Points, in no order, along strands that fork and pass close to each other.
Two points are linked if the straight distance between their rows is under 52.7.
zad: [ 18   5  10  -6  21  -8   6 -28  11  -9  -7 -28 -10  13  13   8  18  12
  21  30 -27 -11  -6  -8  37  -5   6  -4]
riv: [ 39   9   0   7 -18   7  29  -8 -29 -28   2 -12  11   9 -12  25  14  36
  19  23  -7 -31 -11  10   4  27   5   3]
Nivi: [ 22 -16   0  10   7   6  15  25 -30 -15 -15  22  -1  -5 -19   9 -13  24
 -14   4  -9 -11  12  12 -28  20  25   2]
Zenop: [  4  13 -14  20 -10   9  -4  -7   3 -44  -5  21   6 -24  14  10  -5  -6
  -5  -2 -37  -1 -20  -9   0  10  16  11]
nifa: [ 27 -12  -6   1   7   7   4   0 -17   3  18   4  18  28 -20  -8  16   1
  22   6   9   1  13  33  -1   6 -18   8]
Gode: [ 18 -10 -14   2  10   9   0   9 -13   7  20   4  12  26 -27  -7  11   3
   6   3  15  13  23  30 -13  12 -16   6]
guvo: [-22   4 -26 -14 -43 -30  -2  12  -4 -25 -36  18 -19 -15 -15  19 -12 -24
 -14   6 -26  17  -1 -13 -18  -6  15  -5]
tid: [  2  22   4  13  -9   8  -1  -8   0 -22   8  -1  -2  17   4  12  -2  17
  13   3   6  -3 -16 -16  10   6  12   2]
zevik: [ 15 -23  25 -11  -2  -3 -11 -34  17  21  12 -30   2  25  11 -27   8 -37
  23  -4 -17 -13   1  12  17 -28  -1  12]
dop: [  1  11 -12  12   0   8  -3   3   7 -29 -10  15   9 -22  17   4 -10   1
 -13  10 -35   7 -15 -14   5  14  19   2]
nubo: [ 12  -7 -14  20 -52  -1  11  -1 -45 -36 -23  26 -16 -15 -36  26   0   3
 -19  -4  -9  -7  16  -6 -33   3  16   7]
dobi: [-13  13 -13  11   7   9  -5   5   6 -21   5  29  24 -22  18  -6 -12 -17
  -8 -14 -30  13 -12   3  -2   5  -9  13]
Serep: [ -9  11  -2   8  15  14  -7  -3  20  -3 -27   5  -9 -41  21   4  -5  14
 -31  13 -13  12 -15 -27  20   8  15 -14]
mepi: [  2  22   4  27  15  26  -6 -12  20  10  11 -21  10  11   4  -4  22  11
  -1  -8  27  -3  -3  -5  30 -13  -5  -4]
Zuve: [-31 -10  17  -8 -29 -32 -22   6   2  -3  -9   6 -25  16  -6   6 -16  13
   2  28  14  -9   6 -12 -24 -16 -27   5]
zuba: [-25  -5  11   5 -27  -6 -16  20   4  23   6   3 -22  21   1  -7 -16   9
  -7  -8  37 -11  11 -19 -25 -19  -8   2]
gof: [ 14  13   3   9  15  12   5 -16   1  -7  13  -1  14  10   8  -1  21   7
  16   1   1  -1  -9  12  29  -3  -1   6]
Von: [-10 -12 -12 -21  21  -2  -9  28  16  36  15  -6  12 -15   5 -19  -7 -16
 -22 -15  10  25   5  -3 -10  12  10 -11]
mil: [-34 -22  -6 -29  -8 -14  -9  35   9  38   4   3   8 -19  10 -21 -24 -21
 -20 -17  20  13   7  -9 -24  -7  -5  -5]
Lari: [ -6  -5  -8 -11  20  -2  -9  21  19  21  19  -6  20   3   8 -24  -4 -15
 -13  -7   0  29   5  -1   1   7  -6   5]
zaso: [  8   3  19 -11  25  -5  12 -28   3   2  25   0   0  -2  21  -6   8 -23
  26 -20 -23  10 -12  22  20 -21 -10   8]
vari: [  8  14  26 -11  29  -6  13 -27  10  -1  21 -11   3 -10  24 -11   6 -20
  19 -10 -27   6 -14   2  27 -17  -9  15]
rud: [ -8  -3   8   8 -19   2 -14  19   6  22  22  -5 -11  32   0 -16  -6   0
  -4 -11  35  -7  12 -11 -16 -16  -9   1]
kuza: [ 32 -14   8 -13  12   2  16 -36 -17   3  12   0   9  19   4   2  20  -9
  40  -5 -23 -14  -9  49  17 -13  -6  -4]
vebi: [ 30   2 -36  24  28  13   9 -25   4   2  -4 -15  23  -8 -17   3  42  15
   5   4  10   4   4  34  33   9 -23   0]
tis: [ 10  -3  -9  -1   3  -7  18  11 -20 -25 -29  -5 -27 -12 -20  33 -13  14
  -7  10 -13 -14  -5  -8 -23  28  48 -16]
nusak: [  1  26   4  28   5  29  -6 -10  14  -4   2  -6   6   0   7   3  16  23
  -5   1  20  -1 -14 -15  29  -5   1 -10]
sen: [-26  20   5   1  21  16 -10  20  25  20   4 -31  17 -33  24 -27 -17 -18
 -32 -21   2  24  -6 -17   7  -3  -3  -8]
Rubat: [ 11   9 -17   9  44   4   0 -26  22   4  25 -11  20 -10  -7 -11  25 -22
  11 -19 -13  20   4  37  18  -2 -20   8]
boke: [-25 -16  15 -36 -10 -29  -4  19  -1  38  -4  -6 -24  -7   7 -12 -26 -11
   4  -1  18  -7  -2 -23 -29   3  28  -4]
Dag: [ 33   6 -11  21   6  16  19 -20  -8 -24  -7   5   9 -11   6  19  27  38
   8  14  -6 -20 -18   4  30  15 -10   1]
tezot: [ 21   4 -16  20   5  10  13 -17   4 -36 -11  -3  -5 -18  10  22  17  37
   2  22 -16 -16 -21 -13  22  19   2   1]
lige: [-30  13 -11   4  -4  15 -13  26  15   6  -7  14  19 -20  11 -12 -22 -23
 -28 -19  -3  23   2  -3  -4  -6   1 -10]
Falu: [ 16  -9   0  22 -46   9  22   0 -53 -30 -19  22   1 -12 -36  25  -6  16
 -17  -3  -1  -8  13  -4 -35  17   5   9]
tate: [-21  -2  13  -2 -28 -25 -19  -9  -4 -12  -1  15 -15  22  -7   9  -7  16
  10  19  18 -17   5  -6 -17 -15 -40   9]
sipo: [  5  -7  15  -4   6  16   8  10 -31  11  -2  13 -12   1 -22  14  -1  17
  -2  -1  37  -4   6  -1 -11  20  33 -14]
lupi: [ -7   2 -16   8  34  20 -13  17  21  25   6   2   3 -18  -9  -3   5  -3
 -25 -15  32  16   0   7  -3  14  19 -21]
rozod: [ 24 -13   4   0  18   7  12  25 -20  -1  -2  16  -2   4 -11   3  -6  20
  -7  14  -5  -7  10  13 -16  20  20  -1]
Diza: [ 31  -5  -4  27 -32  13  18   4 -46 -35 -13   5   7 -10 -29  24  -3  30
 -12   2  -7 -22   0  -5 -31  27  21  11]
Duf: [-10   0   9 -30  -4 -33  -2  -4   4 -10   5   2  -5  12  25 -10 -16  -7
  19  17 -37   4  -6  -9  -7  -3 -25   9]
buf: [ 36  -7 -10   7  13  11  11 -13 -17   1  13  -6  28  21 -12   3  24   3
  26   6   3  -8   4  44  14   6  -8   5]
fetud: [ -2   1 -20  -1  14  -1 -14   4  22   8  31  -6  13  21 -11 -22   9 -23
   9 -19   8  18  17  20  -4  -2 -27  10]
metof: [  0 -29   4 -11   2 -10 -11  21  -7  10  11  24  -6  18 -16 -13   0   6
  -1  15  10   5  25  15 -21  -3 -37   9]
leku: [ -5  22  -8  34  31  28  -5  -7  41  20  -7 -27  -3 -17  -3 -14  26   5
 -17 -13  22  11   7  -8  32 -13 -26 -10]
vugo: [  0  -7  15 -30   5 -14  -4  10   7  14  12 -20   0  10  23 -20 -10  -8
   2  19 -21  12   0 -16   7  -1   4   3]
doz: [ 23   6  16 -10 -25   7  12 -31 -29   5  23  -4  17  29  -8   7  20   0
  39  -1  18 -16  -9  28  11  -4 -20   2]
neb: [ 26  -3  -3   5 -12  -2  17   8 -28 -34  -6   9  -6  14 -13  18  -8  26
   9  17 -18 -18  -1   1 -24  24   8   6]
Bur: [ -4  27  14  23  37  17  -1 -14  34   9  15 -29   8 -15  11 -14  12 -18
   1 -24   2   4  -2   0  30 -23 -19   9]
tukin: [-20 -10 -18 -22 -39 -41   8  14 -10 -15 -44  18 -31 -26 -23  23 -12 -21
 -17  14 -22   9   8  -4 -24  -9  12  -7]
soze: [  2  22   3  34  11  26  -6  -6  22  17  21 -37  10  18   3 -10  19  -3
  -2 -21  28  -4   3  -1  22 -20  -5  -2]
larof: [ 19  -5  13   0  20   3   3 -37  12   2  -8 -24   1  11   9  -1  24   1
  23  17 -14 -12  -1   4  47 -21   3   1]
Rane: [ 11  -3 -22  23  21  18  -9 -21  30  25   3 -38   9   8 -21  -5  37   4
  -9  -6  33   8  17   7  34 -11  -9 -13]
veb: [-16 -19  11 -39 -16 -30  -4  20   8  38   5 -22 -18   4  19 -24 -24  -4
  -3   6   4   5  -2 -25 -18  -5   6  -2]
fazel: [-20   4   1 -11  26   6  -8  11  19  35  -9 -10   3 -43  25  -8  -9  -4
 -31 -12  11  13 -14 -22  10   5  26 -21]
rava: [-13 -22  -9 -20 -25 -38  12  16 -24 -12 -45  23 -31 -23 -21  22 -17  -9
 -16  16 -27  -1  17   2 -38   3  12  -2]
Limu: [  3  -5  -5  -8   8 -12   4   2  -5 -12  13  32  11  10  13  -9  -7   0
  17   5 -28  -1  -3  13  -8   1 -24  15]
Zud: [ 19 -16  -5  15   5  16  -3 -49   3  13  -8 -34  30  15 -16  11  35  -5
  20  -4  19 -12   7  29  44 -10 -13  -5]
bisez: [ -6 -13   6   0  -7 -11  -9   0  33  27  31 -25   2  23  19 -36   0 -37
   6 -23  -5  -3  10   4   1 -27 -39  18]
dozav: [-12 -32   0 -17 -18 -16 -10  28  32  40  21 -20  -7  14  12 -34  -8 -19
 -18 -12  18   1  12  -8 -16 -17 -30  10]
peguv: [ -7   9 -14  18  38  22 -10   4  35  30  -8 -18  -4 -19   2 -10  17   5
 -26  -7  24  15  -1 -11  23  -4  -4 -21]
Kiput: [ -6 -12  13 -39   0 -22  -2  14   4  28  11 -34   2   1  26 -25 -15  -8
  -7  14 -14  15   1 -26   1   2   6  -2]
dib: [-13 -35   9 -21  -3 -19 -13  28   1  18   1  21  -9   4  -5 -12 -12   3
  -9  19  12   3  20   5 -23  -7 -27   5]
vas: [ -4  26   8  30  37  22  -2 -11  39   9   3 -29   2 -18  10 -16  15  -6
 -13 -13   9   7   2 -10  32 -18 -20   4]
Zamo: [  9  13  -7   8  54   5   7 -25  20   1  15 -13  21 -23   4  -8  20 -23
   5 -16 -19  18  -3  26  26  -1 -24  11]
Lub: [ 22 -24   8  -6  19   9   5 -50 -10  10   2 -18  19  11  -3  12  25 -17
  34 -19  -7 -11  -5  51  30 -16   0  -6]
fovi: [ 21 -22  20 -19 -10   0 -13 -29   5  12   8 -22   1  41   2 -20   8 -25
  35  10 -14 -20   2  18   9 -21  -1   4]
toku: [ 10   1 -18  23  13  28  -7   4   5  -9 -24  21   2 -32   3  14   8  21
 -30   4   8   3 -12   0   9  16  22 -20]
dil: [ -3 -26   0  -6 -15 -12 -13  12  35  34  27 -20  -5  29   7 -36   1 -27
 -10 -12  11  -2  17   1 -10 -24 -37  15]
zurel: [ 11  -2 -10   3  -8   1   7   8 -20 -23 -29  17 -20 -27 -17  28  -7   8
 -14   6 -13  -7  -7  -6 -19  23  55 -14]
Mon: [-33  -7  16   1 -30 -12 -16  14  -7  23  -7  10 -33   9 -11   3 -20   5
 -10  -9  44 -14  14 -19 -30 -19   1  -4]
daf: [ 10   5  11 -10   2  -6  -2   3   0  -5   9  -8  -8  27   6  -2   0   9
  18  25 -12  -3   0  -5   5   5  14  -1]
Nemor: [ -3 -10   1 -38  13 -13   5  22 -11  14  -3  -5   8 -14  22  -8 -21  -4
 -16  18 -23  15   0 -16  -5  19  18 -15]
Tir: [ 15   7  -8  13  43   7   5  -9  15  -6   4   2  22 -19  13  -9  15  -5
  -5   3 -21  13 -11  12  22   8 -14   6]
Sebuz: [-32 -20  14 -30 -22 -37  -5  16  -1  23 -19   2 -40  -2  -7   1 -26  -2
   5   8  18  -8   4 -18 -35  -5  12  -4]
gosos: [-27 -18   3 -34 -10 -21  -1  24 -15  16 -21  26 -13 -23  -5   4 -28 -13
  -6   4   4   3   9  -3 -26   3  22  -8]
golad: [ -4 -10  14 -34  13 -16   4  20  -4  17   0  -5 -25   2   1   1 -18   6
   6  15   3  -3   1 -11 -16  15  35 -12]
meze: [ 15  -8  -4  -9  33   6   3  15   6  11  -2   0   1  -4   7   1   6  13
 -14  21  -9   7  -2  -4  14  10  18 -12]
Rul: [  8   2 -16  -3  25  -1  -7 -11  19   8  30  -8  22  13  -7 -16  15 -25
  16 -14  -7  18   9  28   8   1 -21  12]
lovo: [-20  -6  -4 -16  -6  -2  -4  25  -9   6 -13  30  -1 -12   2   1 -21  -6
 -15   2  -2  12   2  -3 -16   2  24  -6]
gal: [ 15  -7  11  -1   3  22   7   9 -30  23  12   0   1  14 -30   5  12  14
  -2   0  52   4  12   5  -5  18  14  -8]
gekub: [-23  15 -24  -7 -40 -18  -5   9   3 -27 -26  16 -13 -16   3  12 -19 -22
 -14   5 -32  14  -2 -17 -10 -11  12   1]
fopa: [-37  28   5  20 -24  10 -15  18  18  -6  -2   5   2   4  15  -9 -26 -11
  -2 -27   2  -8   1 -21  -5 -22  -5  -1]
fanad: [ -1   5  -6   8  10  21  -5  15  -1   0 -12  23  -1 -17  -4   8  -2   9
 -22   2  14   5  -9   2  -2  10  35 -15]
rozet: [ 20 -11   7  -7  24   7   8  17 -12   4  -5   3 -10   3  -3   6   1  25
  -6  24   4  -5   3   4   0  17  30 -13]
zufu: [-15  31   6  15  -3  14   0 -17  11 -40  11  18   0 -17  20   8  -6  -5
  13 -24 -18  -2 -25  -5   9  -3  -2   9]
Vakap: [ 19  -4 -17  15  18  16  -7 -15  15  26   4 -31  10  13 -29   2  37  11
  -8   3  43   7  16   8  27  -3   2 -16]
Pozug: [ 34  -1  -2   3 -21  -7  28 -12 -36 -34  11  18   4   8  -3  17   0  25
  26  -3 -16 -34 -17  18 -22  20 -17  17]
kazu: [  5   4 -14  21  11  22  -5  -3  15 -18 -28  15  -5 -42  18   9   5  17
 -31  17 -17   7 -19 -13  15  13  11 -13]
Zarig: [ 39   1  -1   7   5  12  18 -15 -24  -3   5  -9  25  18  -8  11  27  17
  22  14   6 -17   0  30  24  10  -5   5]
Nat: [  6 -24   8   6 -11  -6 -10 -26  31  26  26 -32   2  29   7 -35   6 -51
  11 -36  -5 -11   7  17   3 -36 -23  19]
Nuro: [-27  -1   3 -35  -7 -15  -2  17  -7  18  -3  -7   9 -24  27 -14 -28  -8
 -17  -1 -15  23  -6 -26  -6   7  17 -11]
Puda: [  6   2  -6   1  20   4   1  10   4 -10  -7  10   5 -17  15  -1  -8  10
 -15  18 -30   9  -9 -10   8  15  19  -5]
vabek: [  7  21  -1  22  -8  25   0  -4  -1 -20   4   4   9   2  -1  16  11  29
  -3   9  18  -4 -14 -12  17   9  12  -9]
bar: [-16 -12  19 -25  -1 -21  15  12 -28  -7 -30   3 -49  -1 -26  24 -19  -2
  13   5   1 -11   9  -2 -40  26  25 -12]
sona: [ -4  -4   6 -12  -5  -7  -6  14  -3  -1   8  12  -6  22   3  -7 -14   5
  13  16  -1   6   3  -4 -11   1   0   5]
Tomor: [ -8  -9  13 -34  23 -13   4  16  -4  25  -6   4 -15 -20   4   2 -15  -3
   0   6  12  -9  -3 -10  -9  22  46 -16]
mam: [ 30 -10 -15  12  14  20  17 -22  -2   6 -24 -11  10   4  -8   6  40  27
  10  23   0 -16   9  14  47  -3 -18  -7]
bami: [ 25 -10   2 -10  18  -4  11 -14 -12   2  17  13   9  22   8  -7  14  -6
  35  -1 -20 -10  -4  39   5  -7 -20   9]
Zap: [-32   1  -6 -37 -20 -33   0  15  -6   4 -24  -5  -3 -17  14  -1 -31 -11
  -9   7 -20  23  -7 -26 -17   7  15 -12]
giz: [-11 -13  -3   8  -9  10  -1  19 -30   1  -8  38  -1   1 -29   9  -8   7
 -20 -11  29  11  21  12 -29   6  -6   1]
buso: [ 13  21  -7  26 -20  24   3 -11 -12 -28  -2   3  13  -7  -7  26  10  33
  -6  12  14  -7 -18 -10  10  19  14  -7]
sono: [ 14   5   8 -11  14 -10   6  -4   7 -14  -4 -28 -15  21   6  11   4  16
  18  35 -21  -6 -10 -12  13  11  17  -8]
duv: [-28  24   7  16 -15   8 -11   4  10  -9  16  11   5  17  13  -6  -9  -4
  10 -24   6  -7   0 -10  -2 -19 -25   7]
lemir: [-31 -16  10 -14 -25 -36 -15  15   6  18 -13  -5 -36  12  -2   0 -25   8
   0  15  15  -2   0 -23 -29 -13  -7   0]
Fipa: [-39 -11   4 -25 -23 -33 -13  16  10   8 -10   6  -1  -8  14 -10 -28  -5
  -8  18  -7   7   5 -19 -18 -18 -21   2]
Ged: [-37  32   1  12 -27   5 -13  13  19 -16 -12   3  -2  -5  15  -1 -24 -12
  -9 -18 -11   2  -5 -26  -5 -20   3  -2]
zet: [  0  15   0  33   4  25 -12  12  21  25  26 -37   5  22  -1 -13  10  -1
 -11 -27  33  -8   8  -9   8 -17   2  -5]
vebip: [ -6 -14  15 -32   4 -18   7  23 -21   3 -12   3 -32   5 -11  10 -19   7
   9  19  -2  -9   8  -4 -29  20  30 -11]
tar: [-26   0   2  -4 -46 -20  -5   3 -25 -20 -33  22 -35   0 -30  29 -10   0
  -9   5  14   3  13 -10 -26  -7   5  -9]
Serug: [-19  18  -2   4 -34  -2  -7   5 -13 -22 -15   9 -18  12 -16  20 -19   7
  -4  -1  15   4  -3 -24 -14   5  23  -8]
kigi: [ 29   3 -14  29 -24  19  10  -5 -30 -35  -7   6  15 -16 -16  26   3  35
 -12   9   5 -20 -14  -8  -5  31  20   1]
muk: [ 10 -27  22   6 -11   0 -10 -40  21  25  17 -37   0  27  12 -26   5 -47
  17 -28  -7 -20   2  18   8 -38  -4  15]
rovu: [-12   6 -11   9  16  17 -15  26  21  28  17 -12   4   2  -5 -13  -5  -4
 -17 -25  35  11   4  -4  -5  -2  12 -12]
soli: [ 15 -26   1   6  20  10   1 -58   9  12 -13 -26  23   6 -10  13  30 -13
  26  -9   2 -14   7  36  44 -16 -11  -3]
Ref: [ 19   7  -7  17  12  18   2 -38   7  12   9 -28  28  11 -15   6  37  -5
  15 -12  22  -3   2  28  37 -10 -15  -2]
vov: [23 -1 -6  8 20 16  1 -3  3  5  9 -9 14 17 -5 -1 22 14  5 12 10  5  6 14
 26  2  5 -2]
femi: [-37 -12   0 -20 -29 -33 -14  16   3   0 -24  20 -12 -12  -3   8 -24  -4
 -13  19  -6   7  10 -11 -20 -19  -8   0]
Led: [ 17   6   1  12  26  13   3 -34   7   1  11 -14  17   7   2   0  30  -2
  20  -8   3  -2  -4  25  38 -14 -12   4]
Rav: [  7  14  14  -7  28 -10   9 -19   7 -17   3 -13   3 -19  27   2   3   0
   5  17 -42   6 -15 -14  27   8  -3   9]
bozu: [ -7  -8 -12   9 -20   3  -4  21 -22 -15 -16  46   2  -7 -20   8 -13   1
 -20  -2   2   4  15   6 -22   0   2   2]
kesu: [-36  24  -8   1 -33  -8  -9   8  13 -20 -17  14  -2  -8  10   6 -24 -18
  -7  -4 -23  10  -4 -22  -4 -16   3   0]
Lev: [  2   4 -22  20 -29  11  -5  13 -18 -29 -13  39   8 -13  -8   8  -7  -4
 -21  -6 -16   0  -1   3 -16  -2  14   8]
sig: [ -2   2  22 -11   1 -11  -5  -4  15  14  18 -19   0  20  25 -25  -7 -12
  15   1 -17   6  -4 -12   6 -16  -9  17]
Kamed: [ 41   5   0   4 -12   9  28 -17 -29 -17   8 -13  17  12  -6  19  25  27
  22  19   2 -26  -8  24  19  18  -3   2]
labad: [-11   2 -10   1 -38 -10  -1   5 -20 -34 -22  22 -25   7 -23  26 -15   4
  -4   7  -1   3   5 -13 -21   6  16  -4]
rovos: [  4 -13 -18  -3  11  -4 -14  10  10  12  28  -1   6  27 -27 -19   9 -11
   4  -3  21  17  24  23 -14   6 -29   8]
lilus: [ -7  22 -14  22 -17  14  -5 -17   6 -52   2  16   1 -18  13  16  -3  -4
   5 -12 -27  -6 -26 -10   4   8   9  10]
ner: [ 20 -18  -1  10 -13   0  20  18 -42 -22 -26  24 -12 -13 -27  11 -14  19
 -18  -3 -20 -16  15   4 -42  12  24   4]
nupu: [-23 -26   6 -30 -15 -33   9  20 -25   2 -38  28 -30 -27 -16  13 -21  -8
 -10  11  -9  -1  20   5 -35   1  12  -5]
Nad: [ -8   4 -11   3  -4  -5  -3   4   0 -21   5  40  15  -6  17  -4 -11  -9
   2  -9 -26   4  -8   8  -7   1 -18  18]
dis: [-26  -2  12 -25 -13 -34  -5   1  10   1  10   3  -1   9  29 -18 -15 -10
  14  10 -25   5  -4 -14  -5 -13 -34  16]
patad: [  1   2  -6  26   3  15  -7  20  25  36  26 -33  -5  18  -2 -17   4  -7
 -20 -34  40  -5   9  -6  -4 -13  11 -10]
per: [  4  -7   0 -23  34  -5   2  16  -1  24  -3  -7   9 -23  18  -6  -6   5
 -26  19 -13  12  -3 -11  12  18  23 -21]
geno: [-19   8   1  -4  12   3 -11  19  20  13  20  -3  16   3  17 -24 -14 -15
  -5 -14  -6  18   2  -8   0  -4 -10   9]
Lito: [ 27   9 -32  32  32  21  13 -23  12  -8  -8   1  17 -22  -5   3  36  19
   1  -5   0   4 -12  28  27  13 -29   3]
guda: [ -2 -13   1 -12  -6 -15  23  11 -30 -24 -33  -1 -41  -5 -31  37 -16   0
   2   3 -13 -10   6  -3 -42  29  36 -12]
Pud: [-31  15  -5  -2   8  11 -12  23  21  13   6  -6  26 -20  16 -24 -20 -25
 -25 -21  -7  29   1 -11   1  -2 -12  -1]
Govu: [ 12  17  17  -9 -33  -5  11 -27 -22  -7  22   7   4  34  -6   9  11   9
  36   3  18 -17 -14   7  -5   0 -29   4]
Muma: [  2   6  -6   3 -24 -14   7 -17 -16 -39   8  23  -5  14   1  22  -3   8
  29  -5 -12 -14 -17   0 -13   9 -16  12]
tobuv: [  9   6 -27  18 -27   0  -6   5  -7 -39 -12  35  11 -19   5   3 -13 -13
 -13  -3 -38  -6  -9   1 -15   0   8  17]
Davob: [ -5   5  11   7 -16  14  -6  14 -10  18  19   2  -2  29 -16  -5  -3  11
  -6 -11  48  -1   7 -10 -14  -4   0  -6]
med: [ 16   8   0   8  30   2  14 -21   9 -22  -5  -4  -1 -26  22   3  15  16
  -1  21 -35  -4 -16  -8  30   8  -8   6]
zes: [  9   7  11   9  -9  23  -1   9 -16  25  22  -9   8  24 -22   1   6   9
  -6 -10  55   5   7  -3  -6   7   6 -11]
Kopat: [-14  -8  -8  -1   9  10  -9  27 -11  17   4  23  -2  -1 -25   0  -6  -4
 -14 -17  36  18  15  10 -26  10   9  -4]
Gon: [-11  -7  -1 -12  -1  -1  -7  25  -6   4   1  24  -2   4  -2  -5 -18   3
  -7   6   2  11   6  -5 -13   3   9   1]
tet: [ 27 -14   5   3  12  13   5 -28   0   6 -12 -26  11  17  -7   7  31  11
  17  26   0 -20   6  15  41 -10   3 -10]
bez: [-21  16 -15   6  -8  15 -11  19   9 -15  -7  25  24 -23  15 -11 -18 -24
 -20 -14 -22  23  -4   1  -3  -2  -4   2]
nuzor: [  6  20  15  16  34  11   2 -25  27  12  20 -29   8  -7   7 -14  17 -28
  10 -33   4   2   0  11  28 -27 -20  13]
pep: [ 16  13 -14  27  36  23   7 -16  16 -12   3   6  21 -25   9  -2  26   9
   1  -7  -6   9 -15  21  25  10 -22   7]
mavi: [ -2  -1   7   2   7  15   0  11 -22   4  -8  24  -9 -15 -15  13  -3   6
 -11  -6  33  -2   2   1 -12  19  40 -15]
bobo: [-10 -14  10 -28  28  -8  -2  18   8  38  -1   2  -3 -25  10 -10  -6 -16
  -9 -11  29  -7  -6  -8  -8  17  41  -8]
Foz: [-12  25   2   9 -27  -1  -8  -1  -2 -21  -7  -3 -13  19  -6  19 -14  15
   2   2  15   3 -12 -26  -8   5  24  -4]
Pefud: [-34 -10   8 -22 -20 -34 -14   9  16  11   2  -8   0  -2  27 -18 -21  -6
   0  11 -10   5   0 -21 -10 -22 -36  14]
Viga: [-13   9   1   4  27  16  -5   3  23  15 -20  -4  -1 -38  21  -7   0   4
 -33   6  -1  18 -14 -22  20   7   9 -15]
Vuto: [-29   4  -7 -25 -17 -34  -3  10   4 -12 -19   0  -5  -1  13   2 -30  -7
  -2  15 -30  18  -6 -28 -15   5   3   1]
Rono: [ -8  20  -2   8 -20  -5   0 -16   0 -38   9  10  -5  17   7  15  -7   9
  22  -4 -10  -3 -18 -12  -3   7   0   6]
vop: [-37   0   7  -9 -39 -18  -2   7 -20  -3 -32  26 -38 -15 -25  24 -11 -10
 -13 -10  26  -6  19  -9 -25 -16  17  -7]
taga: [ 24   4 -12  18  13  22  16 -27   3  -6 -15  -1   6  -7   3   9  39  31
   8  16   5 -11  -4   3  46   3 -19  -2]
Tobol: [-14  10  17   0 -31 -14  -9 -11 -10 -12  10  19  -7  26  -5   5  -3  15
  18   7  24 -17  -1  -4 -16 -14 -43   9]
rop: [-29  30   9  10  -9   2  -7  -7  14 -20  13  17   3  -2  24  -3 -13  -9
  17 -26 -12  -1 -15 -12   1 -17 -18  10]
ditu: [ 24 -15  18 -10  -4   8  -8 -27  -3   8  10 -20   8  39  -4 -10  20 -16
  31  12  -4 -17   6  26  17 -11   3   0]
zatav: [ -8  19  14   2 -34  -6  -2 -22 -12  -9  20   6  -4  35   2   7   2   9
  29  -6  17 -15 -10  -6  -4  -9 -25   7]
fik: [ 27   4   1   4  -1   4  13   3 -22 -26   2   1   0  17  -5  14   3  31
  16  23  -6 -16  -3   4  -1  21  12  -1]
sibe: [ 12  -2   2  -9  10  -8   5  -5  -4  -5  17  16   9  20  12 -11   4 -10
  26   2 -19  -2  -1  20   3  -2 -20  12]
Tisa: [ 16   8 -10  18  19   7   8 -15  12 -31 -12   2  -1 -23  17  13  10  23
  -3  22 -30  -8 -18 -15  24  14   2   3]
mamud: [ 22   1 -10  12  10  23   1  -3  -2  14  11 -17  18  18 -23   2  27  16
  -3   5  38   7  10  15  18   8   3  -7]
Lirir: [  3 -23   3   5 -18  -8  16  18 -41 -14 -32  35 -21 -16 -24  13 -12   8
 -17  -3 -15  -8  22  10 -41   4  15   2]
Suzod: [ 10 -26   4   1   3   2   1  20 -24   5   9  22   1  24 -28  -6   2  11
  -1   9  15   7  28  21 -25  10 -26  10]
Darov: [-15   2  -2 -21 -13 -28  -1   4   1 -19  -7   7  -7  12  12   4 -23  -3
  11  18 -31   8  -7 -19 -11   9  -6   8]
tezar: [ 26  -2  18  -6 -16  11   3 -31 -16   8  14 -13  18  36  -7  -1  22  -6
  37   2  13 -17  -2  30  20  -9  -6  -2]
Vin: [ 35  -3  -2   8 -20  -8  27   2 -37 -41  -3   3   0  12 -16  20  -6  30
  15   9 -20 -33  -2   7 -33  23  -5  18]
Feme: [  8 -18  -3  11 -39 -13  18   5 -48 -26 -41  26 -33 -21 -39  23   2   2
 -25 -11 -19 -12  27   3 -41   0  17   4]
nem: [-15  -9  -2 -25  25  -5  -6  27  12  39   6   0   6 -24   5 -13 -11 -18
 -16 -16  22  10  -1  -2  -9  15  24 -12]
Damis: [ -9  16  24   3   8  -4   0  -9  19  13  28 -23  -1   8  28 -25  -3 -24
  14 -20 -13   0  -3  -8  16 -28 -13  21]
tad: [  4  12 -21  30  26  24  -6 -29  40  21  -2 -41   4  -2 -17  -9  34  -1
  -8 -13  25   8  17   3  38 -16 -23  -7]
neker: [  2  17  29 -19  24 -15  10 -27   7  -7  12 -25   2 -12  28  -9   2 -14
  12   8 -32   6 -10 -11  29  -8  -2  12]
Migor: [ 19   2  -5   2 -24 -12  18 -18 -28 -38  12  22  -4   8   0  21   1  16
  33  -4 -17 -25 -22   8 -17  12 -19  13]
gufoz: [-23  10   6  -8  19   9  -8  15  18  28  -4 -29   8 -40  29 -22 -13 -13
 -34 -15  10  20  -9 -26   8  -3  13 -14]
fim: [ -2   2 -21  11  39  17 -12   8  32  30  -1 -11   1 -18  -6  -5  19   6
 -24  -7  29  18   2   2  14   9   7 -21]
bavi: [-23 -25   1 -25 -10 -18 -14  31  23  37  13  -6   1  -3  14 -28 -18 -15
 -18 -12  17  12  11 -14 -21 -12 -19   1]
Sibo: [ -2  18  31   8  19   2   8 -25  20  12  32 -22  -5  -1  19 -17   1 -32
  19 -36  -7  -3  -8   3  17 -38 -15  18]

Follow the links from the first point to the second, and from the first to the third. Name the last point that the two ways share.
mepi, Lirir, Vin => vabek
labad, zet, Vin => tid
Rane, Damis, soze => leku
Lub, gufoz, Lari => Pud
kazu, Limu, Lari => Pud
Puda, zufu, giz => Zenop
dib, neb, pep => Gode
tar, Falu, rovu => vabek
zufu, Nivi, Zap => meze

A fork is a point with three links. Follow the links from the first point to the second and name the forks in between, in order.
Duf, rozet => meze
Zamo, Kamed => Gode
Tomor, dobi => Pud
Vakap, vugo => leku
Pozug, Feme => tid > vabek
nubo, Serug => vabek > tid
leku, buso => vabek
Kopat, rozet => Zenop > meze
Foz, Zarig => tid
zufu, Puda => Zenop

A fork is a point with three links, a tip a point with one. Leave the first point through the second and follow the links. Name the first fork or tip that comes.
ner, Nivi => meze
ditu, fovi => mil
buf, Zarig => tid
Kamed, Zarig => Gode
sipo, gal => Mon
Limu, Nad => Pud
med, Rav => zaso
mepi, soze => leku
per, Nemor => femi
tobuv, Lev => Kopat

Name the points in between on the shortest way along the links from the first point to the second, in order.
Kopat, dop => giz > bozu > Lev > tobuv > Zenop
kesu, bozu => Ged > fopa > duv > rop > zufu > lilus > Zenop > tobuv > Lev
Dag, gosos => taga > mam > tet > larof > zad > sono > daf > sona > Gon > lovo
boke, tezar => Sebuz > lemir > Zuve > tate > Tobol > zatav > Govu > doz
